A landscape with many valleys, sampled at points; each row gives a point and its height.
From any point a ball takes the steepest step (drop divided by distance) to one of its 2 nearest points. It stops when none of these is lower. Distance is the straight distance between rows; heights are no part of it.
Z_741: [ -9  -8  16  -2 -26   5  38 -13   4  29  -5  -1  19 -14 -11 -39   0 -17
   2  14   9 -28 -13 -29   6   1   0   2   4 -10  -6 -12  10  30   5  32
  -7  -3  10   1   4  49  27 -25 -32 -28  -3  12 -30   5  35  -7   7 -11]  h=2.94
Z_296: [ -1  13   6  24  -7   1   8   1  -6  -2 -26  -3   3   9   4  12  21 -19
  -4  18   4 -10  23 -11  20  12  -1  14  -1  15  -5  -7   7   6  -6  -3
  10 -12  -5   3 -22   9   7  -8  -8   6   8  -6   6   4   5  15   6   7]  h=2.34
Z_485: [ 20   5   3  10 -10  -1   5 -19  -7  11  -7   6  10  12  45   7  -3 -15
   6  24 -14  -4 -12 -14   6 -26 -12  10 -16  27  -1  24  -8  11 -18 -17
   3  -3  -4 -12  -2  13  -2   3  -6  13  -9 -10  -4   6   4 -15  17   0]  h=6.52
Z_381: [  7 -12  -3   5 -11   6 -10 -13   0  21   2  -1  -1  -7  30   2  -9   7
  16  20   2   8  -3 -34  21 -11 -17  19   2  13   6  22  -5  11  -7  -3
  -6  -2 -12 -25 -13  36  -1   4 -18  22   0 -25 -20   3   2  -9   9   1]  h=6.46
Z_516: [ -7  -8   8 -10  -1  -5  -8 -12   2   0   5  -4  -5   4 -11 -10   0  10
   7 -18   0 -15 -19   6  -5  -6   2 -16   6  -5  -7 -11  -9  -5  -3   9
   1  -2  12  11  14 -12  -8 -10   3   2  -5   8   6  13   0   2  -4  -7]  h=2.53
Z_308: [  1 -21  -6  -6 -11  25 -26  21  20  -4  -6  19 -24   8   3  -9  13  17
  -8 -13  -9 -27 -18  18  -3  -9  15  -1  26 -11  13 -12 -29 -15   3  -3
  23   1  31  -4 -14  16 -21 -25   4 -24   3   0 -28   3  22  -3  24  -8]  h=2.07
Z_608: [ 27  -4   6   0  -3 -17 -26 -16 -16   3  21   0 -14  -3 -16 -22  -5   4
  -3  -1  -7  14 -28  25 -15 -25 -19  -7   2  21  14  14   8   4   7  -4
 -17   0 -15  15  37 -28   3  14  12  10  11   9  23  -8  12  37  -6  14]  h=4.26
Z_922: [ -3   4  -5 -12   9   0  28  34  -2  -3  -3  10  -6  -7 -34 -12  27 -21
 -25  -6   0  -4  23  22 -10  27  27   2  12 -16  -3  -9  18   0  13  17
  -1   0   8   5   6 -11   3 -17   0 -46   1  16   2 -21  11  11   4  -5]  h=5.57
Z_683: [-10  14  16   0  -6 -17  42 -13 -18  14  -3  -6  23 -15 -32 -20  11 -29
 -11   9   4  -8  11  -3   4  14   1  -1  -7  -3 -16 -10  26  26   8  27
 -13  -7  -7  18  26  -8  19  -8 -15 -20  -5  26  11  -4  16  14 -10  -2]  h=0.85
Z_473: [  6  -4   6  -1 -16  28  -2  18  25 -10 -23  21  -8  12  13  -2  23  -1
 -19 -10 -10 -53 -10  22 -12  -7  19   1  26  -3  12 -11 -11   6   4  -4
  25  -2  33   4 -26  18  -3 -34  -1 -42  -1  -7 -28   2  27  -9  26 -17]  h=0.94
Z_759: [ -9   3   1 -11  15   4  41 -15   9  -4 -14  -2  22  11  41  28 -11  -7
   4   9  -7  -1  17 -24   4  -2   0 -11 -25 -12 -16   8  11   5 -12  -1
 -11  -5   9  -8 -12   2 -10  15  -6   0 -29  -9  -7   1 -28 -55  -9 -25]  h=3.24
Z_139: [-35  -7 -16  -3  22  -1 -23  35  15 -23   4 -16 -17  -5 -32   3  -5  33
 -11 -25  17  11  22  10   2  38   9   2  18 -30   5 -34 -20 -29   9  -2
  12  10   6   5 -18  -6 -22  -7  20  11   7   2  -6   3 -25   6  -8  12]  h=3.92
Z_801: [-22   7  12   0 -15  -2  47 -19  -5  17 -10  -1  36  -3 -21 -22   9 -31
  -3  19   3 -26   9 -20  15   6   6  -4 -15  -9 -15 -14  19  28   8  30
  -4  -8  15  13  10  21  20 -21 -25 -23 -12  26  -4   7  25  -3   8 -11]  h=2.19
Z_127: [ -7 -10   5 -20   2   0 -17  -6  12  -3   5  -6  -1 -14 -14 -20 -20  35
   5 -37   1 -15 -20  11 -16   3   3 -22  21 -15  -4 -19 -17 -13  -3  15
  -5   6   6  11   5   8  -1  -7   1  -1  -2  -3 -19  14 -10 -17 -21  -8]  h=3.08
Z_427: [  8  16  16  -1   5 -23  21 -31 -15  -4   6  -7  22  11  20   9 -13 -14
   6  -5  -8  12 -12   5 -17 -17  -9 -15 -29  22 -19  13  13   7 -14  -8
  -6  -3 -11  13  25 -32   4  23   8  16 -12   9  36   0 -17 -15 -10  -3]  h=4.31
Z_619: [ 28  10  10   8 -24   9 -12 -22   3   0  -5   9   5  28  38  -4   5 -10
  -4  -6 -25 -44 -46  22 -15 -45   9  -8  -2  27   1  10 -25   4 -17 -22
  25  -2  22   9   6  -3  -2 -16  10  -5 -10   3   4  23  21 -13  26  -7]  h=6.74
Z_191: [-20 -12 -15 -35  22 -14  -5  23   8  -7  21  -1  -6  -7 -32  -8  -2  13
 -11 -22  -2  18 -10  25 -18   8  15 -23   9 -31  -4  -7  -6 -23  10  11
 -10  12  15   4  35 -33 -26  -8  14 -21 -11  28   7 -14  -5 -10  -2 -12]  h=3.39
Z_882: [ 33  34  22  18 -25  -8  30 -16 -23  10 -14   7  25   5  30  -9   7 -40
 -10  22 -20 -18 -17  12  -5 -17  -2   8 -15  38  -7  19   3  24 -15  -9
   4  -2 -10  10  16   1  35  -8  -1  -8  -4  12  14   5  17   0  15  11]  h=4.35
Z_240: [  7   7   6 -21  19 -27   3 -11  -5 -20  11  -7  11  10  10  18 -16  -2
  -1 -25  -5  24  -4  22 -30 -11   2 -19 -17  16 -16  21  18  -6  -5  -9
  -8  -2 -11   5  24 -49  -8  33  22   7  -6  -1  39 -14 -30 -15 -18 -12]  h=4.49
Z_396: [-18  -9 -18  -4  12   7   9   7  -4   8   3   3   2  -4   6  20   9 -11
  13  32   7  35  28 -34  36   7 -14  20 -11 -14   9  17  15   2   1  -4
 -15  -2 -12 -20  -6  11 -18   8  -9  12  -8  -4   1 -12 -15  -5   2   9]  h=7.35
Z_644: [ -9 -13  -2   0   1  13 -15 -17  18  -6  -8  -5  -3  20  24  23   1  18
  12  -2  -1 -17   0 -19  13 -16   0  -4  -7  -8  -7 -14 -23 -10  -9 -17
  10 -10  25 -10 -25   8 -27   1   2  24 -14  -7 -10  23 -13 -20   2 -13]  h=7.25
Z_629: [-20   7  17  23 -11   2  -2  12  -1  -4  -7 -29   1 -20 -27  -4   0   8
  -2   2  28  -2  27 -36  20  46 -13  10  12  -6  -1 -37  11  10   7  14
  -2  -3 -33   4 -22  28  29  -5 -16  29  28  -6  -7   7  -6  26 -22  24]  h=2.92
Z_665: [-27  -6 -18  -3  14   2  24   3 -16  15   1   2   8  -4 -16  12  16 -27
  11  41   9  28  28 -31  45   2  -6  14 -20 -27   0   6  18   8  11  -1
 -18  -7  -2  -2   9  -3 -15   0  -5   1 -14  23  12 -12   2  16   5   6]  h=7.39
Z_198: [-10  -7   2 -25 -13  -7   4  -3   4   6  12   7   6  -5 -38 -27  15  -1
  -9 -18  -6 -30 -32  19 -19 -13  15 -23  18 -15 -10 -21  -4  -5   3  17
  -7   5  25  24  35 -17  -5 -28  -4 -28 -10  26  10   3  21   8  11 -14]  h=3.48
Z_14: [ 15  23  10  25 -28  -9  30 -31 -23  24  -8   0  27  -1  25  -8  -3 -38
   1  47 -11 -11 -16 -23  17 -16 -17   6 -29  31  -6  10   3  30 -13   4
   0  -5  -8   5  14  21  33  -5 -19   9  -2  17   4   8  26   5  16  11]  h=4.03
Z_860: [  1  25  -2  22  15 -12  14   2 -14 -18 -20  -1  12  30  11  41  18 -34
  -7  28 -13  12  31  -6  27   2   5   5 -27   9 -14  -2   9 -12 -11 -22
  11  -7  -3  13 -18 -33 -12   7  13  16  -5  13  38  -2 -11  12   6   6]  h=7.43
Z_601: [-26 -12 -14   5   9   6 -37  -6   8  -4  10 -20  -3  -2  -6  36 -10  25
  25  10  26  29  22 -38  35   6 -17   5  -9 -16  -1  -9 -10 -10   1 -18
  -5   1  -7 -14 -21   6 -18  20  -5  58   5 -11   0  20 -32   5 -14  19]  h=7.31
Z_509: [-18  14  14  42 -16  -8  -2 -34 -20   7   1 -29   7   2 -33   7   3  -1
   9  23  16  -8  -5 -26  22  17 -15 -14 -12   6  -1 -33  12  23  10  20
  -1  -8 -17  20  15  -7  29  -5 -15  42  15  15  26  18  18  47 -18  22]  h=3.04
Z_647: [-25  -3  12  14 -15  10   7  -7   9   3   1 -31  11 -17  -5  -8 -14  15
  15  -1  25 -12  12 -46  16  30 -10   0   8 -17  -9 -31   3  14  -1  21
   0  -4 -15  -6 -17  43  27  -6 -21  25  13  -8 -22  14  -3   4 -17   3]  h=3.18
Z_520: [  0  -2   5   0  -9  12   8 -23  25  -3 -17   4   8  26  33  11   4   4
   4  -2 -11 -46 -18  -8   0 -22   4 -15 -12  -7  -2 -11 -17   1 -12 -14
  17  -5  38   8 -18   5 -15 -12  -2  -2 -21   6 -11  23   6 -31  12 -20]  h=7.17
Z_145: [ 20  -9 -11  17 -15   4 -30  24  -4   0  -1  13 -33   3 -23 -18  24  -4
 -16   6  -6  -7 -17  29  -3  -6   3  12  19  15  22   4 -13  -6   7  -6
  13  -1   7   3   8 -11  -4 -17   7 -21  21  11   3  -8  41  46  29  11]  h=1.81
Z_634: [ 27 -22 -12 -16  -2   5  -7   3  -3  17  12  18 -12  -1  27 -20   0  -5
   3   6 -23  14 -19   3  -7 -36  -2  13   1  13  12  36  -4   6   2  -6
  -3  10   0 -23  18  12 -16  -1   3 -17 -10  -6 -12 -19  17  -9  21 -10]  h=4.68
Z_299: [  9  -8   5  12 -14  14 -15  12  -3  15  -5   4 -12 -14  14 -10  -1   9
   4   7   5  -2   7 -23  13   8 -12  31  20  17  18   7  -7   8  -2   3
   2   2 -20 -19 -28  43  13  -4 -17   3  14 -32 -31  -2   4   6   5   8]  h=6.41
Z_335: [  3 -20 -24 -33  17   3 -18  34  13  -2  22  14 -24  -5 -11 -16  -5  22
  -7 -21 -15  20 -16  33 -30 -10  15 -14  10 -19   5   9  -9 -26  12  12
  -6  21  13  -8  22  -8 -23 -10  14 -30  -5  13 -15 -18   9 -20   9 -15]  h=3.05
Z_844: [-11 -19 -22  11   3  13 -48  10   5  -4   3   2 -32  17 -15   7  17  16
   9  10   7   8  -6   3  32  -4   0   8  10 -12  16 -11 -31 -20   6 -22
  18  -5  21  -6  -8  -2 -30 -13  14  26  12   8   1  13   9  34  21  20]  h=2.13
Z_603: [-11 -17  11   2 -30  16  20 -21  20  26  -9  -2  14  -1  14 -22  -5  -1
  10  11   5 -36 -21 -32  14 -14   0  -3   2 -14   1 -13  -6  24  -2  17
   1  -2  26  -6  -8  53   9 -24 -29 -13 -10   4 -40  12  32 -16  16 -14]  h=2.95
Z_284: [ 14  20  23  -7 -12 -17  43 -42 -14  12  13  -4  35   3  38  -3 -22 -24
   8   6 -14   7 -26  -8 -16 -28 -12 -16 -43  24 -14  17   4  22 -20  -2
  -7  -5  -8  10  29  -6  25  15  -5   6 -22  12  18   2   0 -32   1  -7]  h=4.02
Z_113: [-33 -11 -13   3   3  19  -6   1   7   2   1 -12   1  -4  12  32   3   3
  25  31  20  25  31 -54  48   6 -11  17 -10 -25  -2   1  -1   3  -3 -10
  -3  -4  -4 -24 -24  29 -13   2 -17  30  -8  -5  -7  11 -13  -6   3   7]  h=7.33
Z_295: [-12 -11  -5  -7  -1 -15 -45 -30  -9   3  18 -17   0 -12 -27 -17 -31  41
  22 -17  14   9 -24   4  -1   0 -21 -26   0  -5   0 -16 -17 -13   6   9
 -10   4  -7  13  19  -1  -2  12   4  47  12   4   6  24 -10  19 -28  21]  h=2.90
Z_247: [ -6   3   3  25   6  -6 -24 -12  -7  -7  -1 -19  -3   3 -15  24  -2  13
  11  13  18  20  15 -24  26  16 -22   2  -6   4   3 -12   9   2   4  -7
 -10  -5 -23   1 -10 -11   4  17  -7  53  18  -7  14   7 -16  28 -22  25]  h=7.34
Z_181: [ -2  -7   0   2 -12  24  19  21   7   2 -27  20  -4   7   4 -12  24 -18
 -16  10  -5 -29  12   2   6   3  18  15  10  -4   5  -2   3  10   6   3
  16  -8  22  -8 -18  31  -3 -31  -8 -39  -4   0 -23  -8  24  -2  25  -9]  h=2.14
Z_455: [ 28  10   2  11  -5   6  -9  -4   4  -9 -10   9  -2  29  43  14   6 -13
  -5   5 -19 -15 -17  14  -8 -33   6   3 -10  26  -1  17 -18  -3 -20 -30
  20  -5  12  -6  -7 -12 -11  -4  13   2  -5  -5  10   8   2 -14  24  -7]  h=6.61
Z_851: [  3 -29 -28 -25  21  14 -33  28  15   1  17  20 -27  -3  12  -4 -12  27
   1  -9 -12  26  -3  13  -7 -11  10   3  11 -13  14  15 -20 -25  10  -8
   5  14  10 -22   0  13 -31   4   9  -7  -3 -11 -31 -13  -2 -22  14  -7]  h=2.80
Z_347: [ 10   5  18  11 -16  22  -3  14   5  -1 -16   2  -8  -9  10  -4   2  11
   1 -16   4 -29   9  -4  -9  14   2  21  23  11   6 -11  -5   8  -1   3
  10  -1  -5  -6 -34  31  18 -11  -8 -12  12 -30 -30   6   2  -4  -8  -6]  h=6.32
Z_367: [ -8 -30 -23 -18   5  26 -42  15  26  -6   3  14 -24   8  10   0  -4  37
   1 -17  -7  -2 -10  11   3 -10   9   1  16 -26   9 -12 -38 -28   5 -12
  17   5  28 -14 -15  20 -39 -12   8   1  -5  -4 -37   7   0 -16  13  -5]  h=2.59
Z_495: [-21   0 -14  -3  26  -3 -14  39   6 -10  14  -9 -16 -26 -33 -16 -22  34
 -16 -32  19  17  16  24 -20  39   2  -1  23 -20   9 -20  -6 -24  10  14
   2  25 -14   9  -5   1 -10  -1  19  -2  14 -10 -15 -11 -23  -4 -15  18]  h=4.12
Z_484: [ 42  17  15   8  -9 -18 -10 -10 -15  -6  11   0   0  -4  -3 -17  -3  -4
  -7 -13  -6   7 -26  47 -37 -21  -8   3  10  32   7  28  18  10   1  -9
 -11   5 -27  12  22 -34  28  20  16  -8  13  -3  28 -10   9  36 -13  10]  h=3.98
Z_696: [ -1  -6   1 -11  18 -16 -27 -19   5  -7   7  -9   4  -2   4  14 -28  30
  13 -27  13  19   5  -9  -7  -1  -9 -16  -6   8 -14   4  -1 -12  -3  -5
  -8  -4 -14  -6  -3 -10  -6  36   6  40   7 -21   6   7 -38 -16 -27  -1]  h=4.65
Z_410: [ -4  -7  -8 -14  13  -8  16  -3  -5  -2  10   6   2  16   0   3  12 -19
   2   9 -13  14  -5   0  -1 -15   8  -9 -20  -9  -7  14   6  -5  -2  -9
  -5  -5  13   5  29 -32 -28   1   8 -10 -20  28  26 -12   3  -4  17 -16]  h=7.52
Z_316: [  9  13  20  -1  -5  10  -1  21  10 -15 -10   0  -6 -15  -9  -9  -4  16
  -7 -40   5 -23   5  28 -30  26  12   5  30   2   0 -13  -1  -2   2  11
  10   4  -9   7 -19   2  25  -5   3 -27  11 -23 -15   0  -8  -4 -20  -6]  h=6.15
Z_567: [ 20  10  -4  -6   7  16  -7  32  17 -29  -7   8 -16   6  16  27  -6  14
  -9 -36 -10   2   8  42 -44  16  25   9  14   5   3   7   1 -24   2 -12
  17   2   6 -11 -33 -27   2  18  17 -29  10 -32  -3  -3 -14 -17  -9 -19]  h=4.78
Z_559: [-22  18  17  28  -8 -13  14 -17 -11  -5  -7 -35  20 -11 -27  15  -2  -8
   3  13  23   5  23 -35  21  40 -15  -4  -7   1 -15 -35  25  20   6  22
  -4  -5 -34  13  -9  -4  33   5 -20  34  15   4  19   4  -1  31 -31  16]  h=2.56
Z_556: [-15  18  -2   0  10  -6  49 -18 -16   8  -7   2  36   5  29  23  -5 -34
   7  36 -14  15  19 -31  25  -6  -9  -1 -38  -1 -21  13  16  10 -14   3
 -12  -7  -7  -5  -3   4   2  11  -9   7 -23  11  10  -4 -16 -30   2 -12]  h=3.46
Z_141: [-35  -9 -18 -16  25 -18 -17  20   7 -21   8 -16  -7  -2 -42  10  -7  18
  -5 -25  11  15   5  16   3  26  14 -18   9 -31  -3 -26 -13 -29  11   1
   2   5  12   8   7 -36 -27  -5  23   7  -4  17  14   3 -23   6 -13   2]  h=3.71
Z_641: [  2   4  -1  -5  24 -15 -10  24  -3  -3  17  -2 -14 -38 -29 -26 -22  25
 -11 -30  18  26  13  26 -28  34  -5  -3  23  -2  12  -1  11  -9  13  14
 -14  25 -31   7   7  -4  16  18  13  -4  19 -14  -7 -19 -22   5 -27  15]  h=4.30
Z_234: [ 32  -6   2  -4  -4  -2 -24  -1  -5   7   8   9 -12  -7  14 -19  -9   7
   6 -12 -12   6 -17  19 -18 -20  -8   9  11  24  12  26  -4   3  -3  -7
  -1   9 -16 -10   6   1   8  10   4 -10   7 -20 -10  -7   9   7   0  -3]  h=4.54
Z_204: [-21 -13   0  -9   6   6   8   4   8   1  -4   4   1   5 -11  -1  10  -3
   5  -1   2  -8   6 -10  13   5  10  -2   2 -24  -4 -11  -6  -3   1   5
   3  -4  16  -2   3   7 -17 -14  -3  -9 -11  10  -9   1   1  -7   4  -8]  h=1.87
Z_276: [  7  -5   7 -12  18 -13   1   6 -12  11  17   1  -5 -35 -14 -21 -18  13
   0 -10  15  29  13   0 -10  16 -15   0   9   3   8  14  19   7   8  16
 -26  14 -33  -6  11   8  18  20  -3   0  14 -15 -10 -22 -19  -4 -27  12]  h=4.44
Z_590: [ 29  37  20  13 -13  -1  30  -2  -7  -9 -20   8  25   5  33   3   6 -33
  -9  -2 -19 -23  -9  34 -25 -11  11   6  -2  24 -11  21   9  10  -9 -13
   6  -1  -5   8   4 -11  29  -1  11 -27  -9   1  12   3   2 -16   5  -2]  h=4.69
Z_891: [ 18   6  -7  27 -16   2 -36  11  -4 -13 -11  -1 -34  24 -17   9  26   0
 -12   2  -3 -18 -13  33   2  -1   5   6  15  23  18  -6 -14 -16  -1 -15
  27 -10  14  11 -10 -27   0 -13  14   1  28   0  20   8  23  54  22  17]  h=0.84
Z_905: [ 27  15  17  15  -2 -17   3   2 -16  -2   6  -2 -12 -20 -32 -21   6  -9
 -14  -6   9  13  -1  30 -20  15 -13   9  20  15  12   5  24  10   9   7
 -20   3 -29  19  18 -26  33  12   7 -12  24  -2  16 -17   8  48 -22  21]  h=3.56
Z_939: [-13  15  16  22 -16 -16  28 -37 -20  14   6 -14  20  -6 -35 -17   7 -19
   2  19  11 -12  -8 -16  12   7 -12 -11 -16   6  -6 -20  18  28   9  26
  -6  -6  -9  27  32 -12  29  -9 -19   9   3  29  21  11  25  35  -9   9]  h=2.28
Z_255: [  2  19   4   4  -9 -12  47 -33 -21  19   4  -1  38  -4  30   0 -14 -35
   7  36  -8  14  -6 -30   9 -12 -21  -2 -38  13 -17  16  17  27 -14   9
 -17  -5 -14   2  20   8  21  11 -17   7 -14  16   8  -3   2 -19   2  -3]  h=3.72
Z_758: [ 13  -6  -6 -27  24 -18 -27   3   5 -11  14   3  -4  -4   7   6 -28  21
   5 -36   2  27   2  23 -29  -8   0 -18  -6   8  -6  25   7 -17   1  -7
  -9   3 -15  -8  11 -22  -4  40  17   9   8 -21  10 -12 -30 -21 -23  -8]  h=4.61
Z_300: [  6  -3  -6  -5  22 -13 -17   3  -5  10  18  11  -8 -31  -1   1 -26  17
   2   6  22  47  23 -15   6  13 -20   6   2   9  20  26  25   3   6   0
 -34  11 -48 -15  -4  11  13  41  -8  25  19 -34  -7 -24 -33  -3 -24  22]  h=4.52
Z_792: [-24 -11  -1 -18   2 -14 -23 -17   0   9  19 -17   8 -29 -33 -35 -33  38
  17 -29  14   2 -19   2 -10   5 -12 -27  14 -24  -6 -21 -21 -13   3  24
 -18  17  -3  16  22  10  -3  -3   1  17  -4  11 -13  17  -9  -4 -23   8]  h=3.26
Z_782: [ 10   9   9  33 -10  -1 -20  -5  -7  -2 -13  -5 -13  18  -7   8  20  -2
  -3   7   0 -19  -3   8   9  -1  -2   7   7  22   7 -10  -7   2  -7  -9
  19  -8   3   8 -14  -8   4 -12  -1  16  16  -2  14  17  11  32   5  15]  h=1.76
Z_795: [-16 -18  -9  18 -14  21 -25   6   5   3 -13   7 -21  18  -1   7  30  -5
   5  18   5 -18   4 -12  36  -8   5  18   6  -9  12 -12 -24  -5   3 -19
  23 -12  26  -9 -16  23 -25 -24  -3  11   3   5  -9  11  22  23  34   9]  h=1.70
Z_57: [-11 -13 -16   2   0  -3 -55 -13  -2  -4  13 -11 -20   6 -28  -3  -8  35
  16  -7   7   7 -19  10  14  -3 -11 -13   3  -9   7 -16 -29 -26   8  -8
   8  -3  11   9   7 -11 -22  -4  18  39  12  12  12  23  -7  31  -8  22]  h=2.55
Z_65: [  3 -10 -21 -16  18  -5  21   7 -19   9  13  13  -1   2  -2   0  16 -28
  -3  35  -8  38  12  -8  12 -11  -5   9 -22 -13   6  30  19   3   5  -7
 -22  -3  -1  -7  29 -20 -27  11   3 -12 -16  23  15 -27   3   6  15  -6]  h=7.45
Z_557: [ -1  10  10  -1 -23   5  10 -30  13   0  -8  10  17  28  16  -5  12 -10
  -6  -4 -17 -58 -44  12 -11 -36  13 -33  -8   6  -2 -17 -16   5 -13 -10
  20  -7  42  26   8  -4  -1 -29   0 -12 -20  17   9  26  25 -16  27 -16]  h=6.96
Z_274: [ 26   2 -10  16   0   8 -31  42  -1  -7   4  11 -35 -23 -19 -11  -8  17
 -14 -11   2  18   3  32 -22  24   1  25  30  18  34   6 -12 -11  11  -7
   8  18 -21  -3 -19  -2  17  11  13 -16  37 -31  -9 -14  15  38   1  21]  h=2.71
Z_550: [  4   7  -4  21  16 -10  -9   3  -5 -15  -8  -8  -9  20  -9  37  12 -10
   1  20   3  29  26  -8  25  13  -9   8  -8   9   5  -1  11 -14  -2 -20
  -3  -8 -14   4 -17 -33 -10  20   5  32  11  -7  31  -7 -17  27  -7  19]  h=7.38
Z_524: [-24 -14   0  -2 -14  23  29   0  18  13 -22   6  11   7  13  -5  13 -14
   1  23   3 -29  13 -32  24   0   6  10  -3 -25  -1 -12   3  19   5   7
   6  -8  26  -9 -23  51  -2 -23 -22 -16 -13   6 -32   5  19 -19  15  -7]  h=2.54
Z_904: [ -8  25   4  24   9  -4  22 -14  -8 -16 -19   4  27  38  25  43  13 -28
   2  27 -19 -12  15 -19  29  -9  10 -14 -41   4 -20 -15 -14  -3 -13 -26
  20 -10  18   8 -18 -13  -5  -1   6  24 -20  22  25  20 -10 -16  12  -6]  h=7.50
Z_790: [  1  -3 -10 -20   4  -1  47  15 -12  13   1  18   6  -7 -20 -22  21 -33
 -17  16  -6  -2  15   5  -1   2  17   6  -4 -22  -9  10  25  13  11  21
 -15   2  14  -3  22   6  -6 -15  -9 -49 -18  27  -4 -24  16 -12  15 -16]  h=5.27
Z_121: [ 23  -2  -2 -27   2  -4 -14   0   6 -11  16   5  -2  13  23  -3  -7   4
  -4 -32 -24   2 -32  45 -44 -34  13 -13  -3  10  -8  27   0 -11  -9 -10
  -2   2   7   2  24 -28  -8   6  21 -23 -10   6  19  -8   0 -16   5 -25]  h=5.19
Z_248: [ 22  16  -1  -9   1   2 -12  14  16 -31  -1   3  -2  22  23  22  -2  10
  -8 -37 -16 -10 -18  53 -48 -10  20  -3  10  12  -8  14  -4 -20  -7 -16
  17   1  14   2 -11 -44   0   8  25 -25   2  -7  17   6  -7 -12  -1 -22]  h=4.97
Z_968: [ 26 -11 -11  15 -11  11 -24  32  -5  10  -2  18 -34 -12 -10 -19   8   1
 -12   7  -5   9  -3  17   0   8  -4  30  26  17  34  12 -13   1  14  -5
  10  10 -10 -11 -10  13   5  -6   0 -26  23 -18 -17 -20  31  37  22  17]  h=2.39
Z_89: [ 13   7  -5  14  11  -9 -19  27  -2 -13   4  -4 -29  -8 -36  -5   7   5
 -18  -4   7  23   5  29  -8  26  -4   9  19   7  20  -4   2 -12   8  -5
  -4   4 -14  14   2 -31  12  11  14  -3  30  -3  14 -17   3  47  -9  25]  h=3.09
Z_213: [ 10 -23  -8 -23  -4   3  25 -12  -6  26  12  13   5  -3  16 -26   1 -19
   6  16 -16   6 -21 -12  -5 -37  -2   3 -10  -9   4  26   3  12  -3   7
 -10   4  10 -13  33  16 -16  -7  -5 -26 -26  14  -9 -18  20 -29  20 -17]  h=4.85
Z_238: [  0  -6   7  -7  12   1 -17  -4   4   0   4  -7   2 -17  10  12 -23  29
  13 -16  18  14  18 -25  -1  12 -11  -1   5   6  -8   4   0  -2  -4   1
 -12   3 -24 -17 -23  19   5  29  -9  32  12 -36 -17   4 -35 -22 -24  -3]  h=4.60
Z_397: [ -3  -6  -7  18  -5  10 -24 -27  14  -2   0 -16   4  22  30  45  -8  22
  20  10   8  -3   8 -41  21 -21  -9  -2 -17   6 -15  -7 -22 -11 -12 -17
   9  -8  10 -22 -34  16 -18  15  -9  60  -6 -15   0  35 -22 -14   1  -1]  h=7.28
Z_757: [  3  14   9  -3  -7   2   9  35   6  -9  -2   7  -8 -19 -38 -21  17   0
 -23 -29   4 -18   3  38 -30  29  22   3  35  -4   4 -15   5  -2   8  16
   7   6  -1  15   2  -9  25 -21   2 -48  16  -2  -5  -8  13  16  -6  -2]  h=5.88
Z_682: [ 33  15  12 -13  -5  -1  21  -3   1  -7   4   8  18   5  44  -7  -4 -17
  -7 -19 -26 -13 -28  40 -46 -33  12   0  -1  18  -5  34   7   9 -12 -11
  -3   4  -1   0  22 -15  13   0  14 -40 -19   4  12 -12   5 -30   7 -18]  h=5.01
Z_838: [-15 -15  -7  10  -9  10   0 -11  -2  15  -2   7   1  19   5  -2  18 -16
  12  26  -3 -12 -11 -19  28 -22   2   6 -14 -10   2   1 -14   6  -1 -11
  12 -10  24  -4   6  11 -21 -19  -4   6 -15  17   0   9  22   9  29   2]  h=1.06
Z_728: [-38 -13   9  -5 -12  11   3 -13  26  -5   0 -32  13  -9  -6   5 -19  29
  15 -15  21 -27   1 -36  11  18   1 -16   2 -37 -11 -46 -13   4   0  18
   0   0  13   0 -17  28   6  -7 -17  20  -8  -1 -26  26 -10 -18 -21  -9]  h=3.42
Z_694: [ -5  20  11   7   3   1  38   8 -10   2 -22  -4  15  -8   9  11   9 -22
  -4  14   0   3  40 -16   9  25   1  14  -3   6 -12   3  31  13  -3  15
  -6 -10 -15  -2 -24  12  19   4 -12 -10  -1 -11   0 -10 -17  -9 -17   1]  h=2.78
Z_399: [-12 -21  -7 -24   1   4  41  -5  -8  29   9  10   8 -13 -15 -26   6 -19
   5  17   0   5   2 -24   7 -10   5   3  -5 -32  -5   9  12  13   9  20
 -17   2  13  -8  27  22  -8 -14 -15 -32 -23  26 -20 -15  14 -23   8 -12]  h=5.05
Z_996: [ 17   3  -9 -12  21  -6 -18  27   9 -20   2   6 -16   1   5  22 -14  17
  -7 -31  -1  25  13  34 -34  11  13   2   3  11   0  21   6 -25   1 -11
   6   5  -9 -13 -12 -32   0  34  18  -4  16 -30   9 -13 -27  -8 -14 -10]  h=4.67
Z_137: [-19   3  -1 -16  22 -19  24   3  -4 -20   0  -5   9  15 -16  17   7 -15
  -8 -12  -7   6   9  10  -6  11  21 -20 -12 -14 -15  -4  10  -9   0   3
  -2  -4  10  10  17 -49 -19   1  14 -13 -19  18  30  -6 -15  -4  -7 -20]  h=7.62
Z_695: [ -1  -3 -14  -7  20   1 -25  20   8  -1  11  12 -16 -20   4  20 -19  26
   2  -1  20  41  35 -21  11  18 -12  18   5   9  22  18   9 -12   3  -7
 -13  10 -36 -25 -24  22  -6  33  -4  28  17 -47 -16 -14 -37 -12 -13  17]  h=4.55
Z_68: [ -1  15   0 -10  15  11  48  10   0  -5 -21   6  11  -4  37  27  -1 -14
  -4   8  -7   0  39 -19   1  18   6   7  -9  -7  -9  10  32   6  -1   8
  -9  -3  -4 -16 -36  19   6  11 -11 -18 -19 -22 -14 -14 -32 -50 -19 -13]  h=3.06

Call two points neighbours if one is among the 2 nearest of the other. Go from one point of each pair to the other, from neighbour to neighbour, staying as low as possible. Name the highest point that can't be avoided.
Z_891 / Z_838: Z_696
Z_473 / Z_683: Z_603
Z_683 / Z_559: Z_509

Two balls start at each pair of points below. Name the first point that both come to, or write -.
Z_882 / Z_484: Z_891
Z_284 / Z_682: Z_255
Z_495 / Z_905: -
Z_410 / Z_427: -
Z_904 / Z_590: Z_556
